Points, in no order, along strands that fork and pass close to each other.
Points whose rows are less than 60.8 apart are linked; no others are. Some points are linked to none.
Z_453: [ -1 -31  17  43  21  15  21 -17  41   1   0 -12 -16 -14  32 -23   0   3
 -38  -1]
Z_129: [ 22   0  33  43  26  25  21  24  27  14 -15   5 -21  -9  11  19   2  -9
 -53  -4]
Z_607: [ -4  11 -12 -12 -22  -5   1 -16  39  11 -16   8 -10 -17  -3  11  28  19
  19 -15]
Z_347: [-35  22  20 -24 -24  -1 -12 -30  36  -8   0   6  20 -21 -29   8  30   8
 -16 -13]
Z_593: [  5  34  -2 -23 -16  11   9  -5   2  -9  23   9  22   3  -4  31  -1 -24
  12  -9]
Z_154: [-20  23  -6   4   6   1 -23   8 -18 -19  18 -11  -1  -2 -13  22 -14 -19
   0  -4]
Z_230: [-17  -7 -11  13  27 -16 -23 -14  -9  -8  21 -14 -16  10   2 -13 -28 -19
   0  -8]
Z_254: [  7 -23  13  51  28  -9  16   5 -18 -17  25 -32   1 -36   2 -28 -10  -6
 -30  -8]
Z_345: [  1  -4  12  -5  -2 -34  27  -9 -59  -5 -13  -9  26 -15   5 -27   7  18
   3  34]
Z_760: [ -2   4 -17  -1  -5 -42 -10 -22  -4  -4  -9   2   4  10 -19  11  -6   5
   0 -18]
Z_295: [ 12   1  15 -18   6  -9 -46  22 -36 -31 -17  27  22  27 -11  13 -23 -18
  17   8]
Z_331: [ 11  34  -1 -40 -14   5   0 -27  11   9 -26  14  11   2 -28  18 -10  27
  42  -5]
Z_899: [  0   8  -8 -28 -15  -8 -42  29 -33  -8 -21   9  22  28 -15  20 -17  -9
  24  -2]
Z_96: [  4  -5  22  27 -16   6 -18   7  23   5 -32  19 -18 -37 -11  31  43   5
 -39  -4]
Z_216: [  4  -4  -8   8  31  44 -15  24 -16  -9  31 -23 -22  -8   9 -21 -38  -8
  23   4]
Z_123: [ 11 -26 -18 -25   0  10 -21  13  -9   2 -10  -8   3  33  30 -26 -31 -15
  31   2]
Z_35: [ 20   4  19   4  31   1 -27  12 -23 -44   1  -6   9  -5  14 -45 -40 -26
  24  20]
Z_358: [  0   8   0  29   5 -16   3 -26  13 -12  -2  -2  -7 -17 -15  26  12   3
 -35 -14]
Z_591: [ 12   9  10 -39 -21 -15  36  -4 -43   3  -4  17  36   1   6 -58  12   4
  35  26]
Z_256: [  0 -21 -13 -12   7   1 -35  30 -33  -6   4  -4  -5  31  17 -21 -27 -28
  22   9]
Z_421: [ -9   1  -1  10 -18   9  11  33  14  15   6  -4  -3   8  -2  43  35  -1
 -26 -14]
Z_924: [  9  -6  -6 -23  -2 -10  10  10 -17 -11  21   3  14  11  27 -50  -3 -41
  24  13]
Z_887: [-11 -41  -4  26   8   8   3  -3   8  17  22  10 -46  24  -2   6  -4   9
 -46 -14]
Z_668: [-28  11  14 -26 -15 -14 -43 -13   0 -15  -6   4  28  20 -28   8 -14  -3
   2 -22]
Z_77: [-56  -5  16  -6  -6  17 -33   6   9   0  20 -14  -3   7 -24   5  15   1
 -29  -3]
Z_723: [  8  -6   2   0  27  20 -14  16 -22 -24  23 -19  -6  -2  21 -43 -37 -29
  25  13]
Z_143: [ 15   8   4 -24  -3  -1   5  29 -32 -29  -5  14  19   5  21 -59  -5 -33
  26  34]
Z_117: [  5  18 -15  -3  -6 -13  16 -15  19   2  20   7  11   4  -7  25  15 -12
  -4 -18]
Z_573: [-40 -11 -20  -2   3   9 -44  14 -13   0   6  -8 -28  26  -1   6 -23  -5
   1  -5]
Z_687: [ -8   6   5  42  32  -6   5 -15  16 -16  27  -9 -21 -15 -10  18  -3  -6
 -32 -24]
Z_377: [ 31   9  14 -24  15 -16 -31  12 -34 -31 -22  46  15  24 -16 -13  -9 -27
  23  19]
Z_151: [  1   2 -10  35   1   3   9  35 -10   5  14 -19  -5   0  -5  35  16  -9
 -29  -2]
Z_111: [-26   9 -14  21  14  23  -7  27  12   6  13 -16 -28 -23   9  17   5   2
   3  10]
Z_781: [ 12  33  -9  -2   8 -13  -9   7 -36 -25  22   4   9  -9 -13   3 -12 -31
   9  12]
Z_996: [ 32  -1  -3  12 -12  -6   9 -29  10  16 -40  13  -4 -17 -34  18  29  20
 -29 -19]
Z_140: [ 10 -24  19  20  -5   7   3   9  44  26 -20  22 -39 -16  29   8  47   2
 -20  -7]
Z_974: [  4 -25  22  34  16  13  13  -1  43  12 -19   7 -33 -25  32  -7  24   4
 -33   5]
Z_791: [  7  28 -19   0 -11   4  26   3  18  11  -7  -2   1 -25  -1  38  24  19
   1  16]
Z_811: [-16  16  -6 -32 -29  23 -32  14  12  -2 -26   6   4   9 -13  12  -1  14
  27 -14]
Z_897: [ -8 -13  -3  -6 -26   8  25   9 -20  -9  14 -12  33  -8  40 -31  -3  -4
  21  17]
Z_460: [  5  -3   5  25   5 -32  21   0 -54 -21  -1 -21  19 -33   2 -36   1   7
 -14  33]
Z_426: [ -5 -26  26  19   3  18  13   1  28  23  17  29 -47  28  -1  16  12   4
 -51 -16]
Z_905: [ 19   3  -7  36  11 -17  10  20 -31 -11  18 -18   4 -17 -10   7  10 -18
 -34   5]
Z_319: [-26 -22 -31  -7  -2  -6 -21   0  17  12 -10 -12 -15  22  19 -15 -11   3
  17 -15]
Z_202: [  7  -5 -11  -4  10  -6   8  -4  -9   0  40  -2  -1  15  24 -26 -11 -41
   7   0]
Z_300: [-17  -4 -20  14   9  34   2  25  21   6   5 -23 -10 -22  36  -5  -9   2
  16  21]
Z_309: [-14  26   6 -18 -22  -6   1 -28  24  -6   9   4  20   8 -26  21  19   0
  -7 -29]
Z_115: [ 36  -8  -2  17 -12   5  50  -4  16  11 -20  -8  17 -12  10   9  19  11
 -28   6]
Z_506: [ 34  20  24 -42  -2  -5 -13 -15 -22 -15 -18  37  30  30 -30  11 -21   8
  39  -5]
Z_526: [-29   4  19 -30 -20  51 -47  16   4 -17  -1 -18   6  16 -17   0  -4  -4
  -5   1]
Z_323: [-36   0  18  13  20  22 -10  -1   4   3  56   5 -29   3 -16  15 -13  -1
 -22 -12]
Z_490: [-38   4  24  -9   1  56 -22   4  11  -1  50   7 -15   9 -17  12 -18   0
 -12  -2]
Z_694: [-20  -2  -3   0  -5  -2  -2 -15  48  15   0  14 -26  -5   9  11  30   1
  -2 -21]
Z_488: [ 12   2 -21 -15 -24  -9  26 -10  37  22  -8  -9   8   1   6 -20   6  20
  43 -10]
Z_71: [-23   3  26  14 -16  -7 -28  -1  23   0 -13  10 -18 -43  -1  25  50   7
 -19   6]
Z_520: [ 12 -19  -4  31  -6 -15  15 -33   6  -9 -42 -18   8 -30   1 -14   6  19
 -29   4]
Z_667: [ 18  -9  12  50  46   0  14   5   0  -2  35 -16 -15 -20  -3  -7  -8  -5
 -34 -17]
Z_907: [ 19   5 -11   9  -7  -3  41 -18  14  18 -28  -7  -2 -25  -4  21  27  30
 -10  19]
Z_614: [ -6  -9  25  39  33  25  12  49  11  22  11  -2 -51  -6   6  20   9  20
 -34   5]
Z_688: [  9   1 -16 -19  -3 -16 -14  -8  10   5 -18   6  12  26  -3 -13 -27   0
  38 -19]
Z_778: [  5 -14 -14 -20 -10   9  -8   6  -5 -11 -21 -20  24   5  37 -31 -27  -1
  40  18]
Z_402: [  7  -7  -2  12 -24   0  51   8 -15   0   2 -25  35 -22  25  -7  16  22
  -6  20]
Z_765: [ 15  22 -24 -31 -15   0  19 -24  24  11 -22   1   9  -6   0   0  -8  22
  44   3]
Z_163: [-11  19 -17 -19 -19  20 -13  -3  30   5 -12   7  -3  -4   6  16  10   0
  27  -9]
Z_532: [ 15  25 -17 -12  -5  24  10   8   0 -12  15  -3   7 -10  11  20 -16 -23
  21  13]
Z_314: [-34  25   8  -3 -19   2 -23 -13  21  -8 -13   9  -2 -31 -15  26  33   7
  -2  -1]
Z_891: [ -1 -15  -6  27  19   7  23   7  19  12  26 -10 -18   5  22   4   5  -5
 -23  -4]
Z_311: [ 18  -1 -10 -25 -10 -29  12 -16  -5  14 -16  -3  32   7   5 -31 -16  15
  37  -2]
Z_215: [ -2  14  -2 -17 -23 -25 -20  -4  10  15 -20  14  15  29 -34  -4 -18  23
  45 -30]
Z_145: [-14  -7 -17 -17 -11   3 -41  26 -23  -3   1  -5  -2  36  -3   9 -14 -13
  18 -12]
Z_875: [-20   0 -14  13  23  35 -17  34 -15  12  34 -19 -27  -4  -3   7 -22   1
  11   5]
Z_972: [ 26  23  26 -38 -15  10 -20  -9 -20 -40 -18  16  28  18 -21  24 -16   6
  20   5]
Z_747: [ 12  17  11 -41 -32  22 -30   9   0 -22 -25   8  29  28 -21  20 -11   9
  30 -14]
Z_980: [-18  -8   3 -21  -7  52 -25  -4   3  -8  27   8 -30  27   0  12 -22  -8
   5  -5]
Z_585: [ -7 -18  49  12   3   6  -8  21  29  23  -5  22 -49 -16  24  24  45   4
 -22   5]
Z_340: [  8  19 -27  -9  -9  10  29   0   6   5   2 -12  20 -20  15  17  -2   6
  21  27]
Z_757: [ 21  15   1  -5  11  39  -9   9  -8 -28  31  -4  -8   7  11  10 -19 -33
  19   2]
Z_196: [ -3  -8 -14   0  14 -30 -15  -8 -18 -14   0 -12  13   3  11 -23 -25 -15
   9   7]
Z_130: [ 10  -9 -14  13  10 -28  11 -36 -25  -7 -36 -21   7 -19 -11  -4  -2  30
 -17  21]
Z_457: [ 35  10  11 -41  22 -27  -9   3 -34   1 -25  52  24  22 -13 -27  -6  -8
  36  28]
Z_102: [ 15 -32  11  21 -28  12  25 -25  12   2 -41  -3  25 -29   9 -23   4  23
 -29  -7]
Z_59: [ 38 -12  16  35  -7   8  44  -2  -6   2 -11  -7  30 -22  13  -9   3  -4
 -44   7]
Z_441: [-30  -6  24   4   0  16  13   4  31  16  36  16 -23  26  -2  26  21   1
 -34 -19]
Z_592: [ 10  15  -2 -28  17 -20   2 -32 -19   4 -27   6  14  -1  -9   5 -23  24
  31  18]
Z_75: [-20 -30 -13   4  -1   2  -3   5  -8  16  35   8 -27  39  -7  10   2  -7
 -27 -18]
Z_677: [ 15  20   0 -24  11 -25  25   3 -58  -1  -1   0  13 -13 -10 -25   8   3
  14  51]
Z_141: [-36 -29 -22   1  -5  -4 -29   4   6  12 -10  -7 -34  21  -5   3   3   5
 -10 -20]
Z_877: [ 33   1  -3   2 -14 -21  23 -33  -6  24 -32   0  -3   1 -39   4  18  40
  -2 -20]
Z_969: [  3  -2 -15   3  -9   6  37  20  -2   2  20 -20  21 -13  28  -1   3  -3
  10  20]
Z_304: [-27   5  -6 -20  -9  38 -17   1  27   3  11   6 -24  10  10  17  -3  -5
  10 -14]
Z_514: [-12 -22  -7  35  29 -16   0  -4 -15 -12  31 -30  -9  -8   9 -29 -16 -11
 -13  -2]
Z_408: [ -3  -4   4  -4  26 -41 -16   1 -34 -17 -15   9  25  -2   5 -35 -32  -5
  14  31]
Z_793: [ -9 -21  -8  31  19  -4   5 -39  38  -1   0 -10 -16  -7  21 -14   3  -3
 -23 -17]
Z_717: [ -1   3  -4  24  15 -29   7 -15 -29 -15 -12 -32  13 -31  -3 -14 -19  23
  -4  25]
Z_505: [ -7  15   6 -21 -10 -16  25  11 -37 -23  -2  19  27  -4   6 -67   8 -18
  13  34]
Z_541: [ 11 -16 -37  -3 -23  -8  17  22  10  30   3 -14   4  21  12   1  17   2
   9 -16]
Z_771: [ 24 -14   3  23 -13  11  -1   3  27  20 -43  17  -8 -17 -12  22  28   0
 -39 -19]
Z_68: [-37  14  13  -6  -2   6 -37  -9  -2 -15  15  -7   9   9 -18   9  -6  -9
 -17 -14]
Z_810: [ -1   7  -3  -4  15  28   3  -5   5  -1  44   6 -12  14  14   5 -16 -32
  10  -9]
Z_600: [-43   4  31 -18 -16  23 -15   4  37  15  20  15 -20  -9   5  11  39   2
 -16  -4]
Z_268: [ 15   4 -26 -10  -8 -24  26  -3 -30  17 -14  -9  11   0 -15  11   8  24
  13  10]
Z_681: [  5 -19 -20   1   3 -39   1 -18  -1   0   0 -10   4  18   6 -14  -4 -10
  -2 -19]
Z_72: [ 35 -13  18  41  11  14  30   2  18  10 -13   0  10  -8  10   7  -4 -18
 -53  -6]
Z_437: [ -3  17  11 -26 -14 -41 -28 -11 -10  -2 -10  19  33  28 -36   9 -13   6
  24 -28]
Z_713: [ -4   2 -22  -4   1  20  -4   5   4  -9  -9 -27   3 -10  29 -13 -30  -7
  24  18]
Z_127: [ 20 -22 -19  15 -19  -4  25  22  15  25  -4  -8   3  11   6  23  34  -2
 -18 -19]
Z_381: [-26  -9  20  24  12  16   2  31  32  19  17  10 -52  -9  12  19  26   8
 -18   5]
Z_898: [-18 -22   8  24  24   8  12   2  12  13  52  18 -45  11 -11   8 -18  19
 -34  -8]
Z_343: [-28  -4  -5  10  11  -4 -16 -30  35  -2  10   0 -29   0   6   7   2  -6
 -10 -19]
Z_25: [ -5  12  41  40  16  23   4  26  22   6   6   6 -21 -14 -10  33  22  -2
 -53 -11]
Z_709: [ 18 -11 -26 -13 -20 -18  25   2   7  16   3 -13  24  14  15 -25   3   2
  28  -9]
Z_813: [ 11   5 -14   1 -25 -29   6 -16   8  10 -17   2   6   8 -32  12  16  26
   1 -32]
Z_396: [  0   8 -16  -7  14 -27   7 -39  -8   3 -38  -8   5 -17  -9   2  -4  37
  13  13]
Z_469: [ 30  14  15 -39  32 -23   0 -26 -39  11 -22  29  20  14 -15 -13 -15  13
  40  24]
Z_735: [ 24  37  -4 -23  13 -17  11  -6 -49 -12   2  19   8  -3 -17   2  -7 -18
  18  35]
Z_244: [ 25   0   8 -34  -8 -32  28  -6 -37  24 -10   8  35  13  -5 -45   0  18
  48  14]

Follow the links from the first point to the second, and from the first to the third. Name the last point that the two ways share.
Z_96 / Z_127 / Z_735 | Z_311
Z_117 / Z_130 / Z_25 | Z_532
Z_532 / Z_781 / Z_421 | Z_311
Z_974 / Z_506 / Z_490 | Z_163
Z_75 / Z_747 / Z_614 | Z_163
Z_102 / Z_68 / Z_141 | Z_130

A fork is a point with three links. Follow the links from the first point to the second and name the forks in between, in order.
Z_72 / Z_196 | Z_340, Z_532
Z_974 / Z_898 | Z_163
Z_202 / Z_457 | Z_311, Z_68, Z_130
Z_897 / Z_421 | Z_969, Z_340, Z_532, Z_311, Z_709
Z_421 / Z_396 | Z_709, Z_311, Z_68, Z_130
Z_145 / Z_709 | Z_130, Z_68, Z_311
Z_59 / Z_331 | Z_340, Z_532, Z_311, Z_709
Z_907 / Z_254 | Z_340, Z_532, Z_196
Z_541 / Z_593 | Z_709, Z_311, Z_532
Z_875 / Z_130 | Z_145

A fork is a point with three links, a tip a point with one. Leave the first point through the second and follow the links. Name the first fork or tip that comes.
Z_117 / Z_309 | Z_196
Z_256 / Z_123 | Z_35
Z_311 / Z_244 | Z_532
Z_381 / Z_585 | Z_163
Z_723 / Z_216 | Z_145
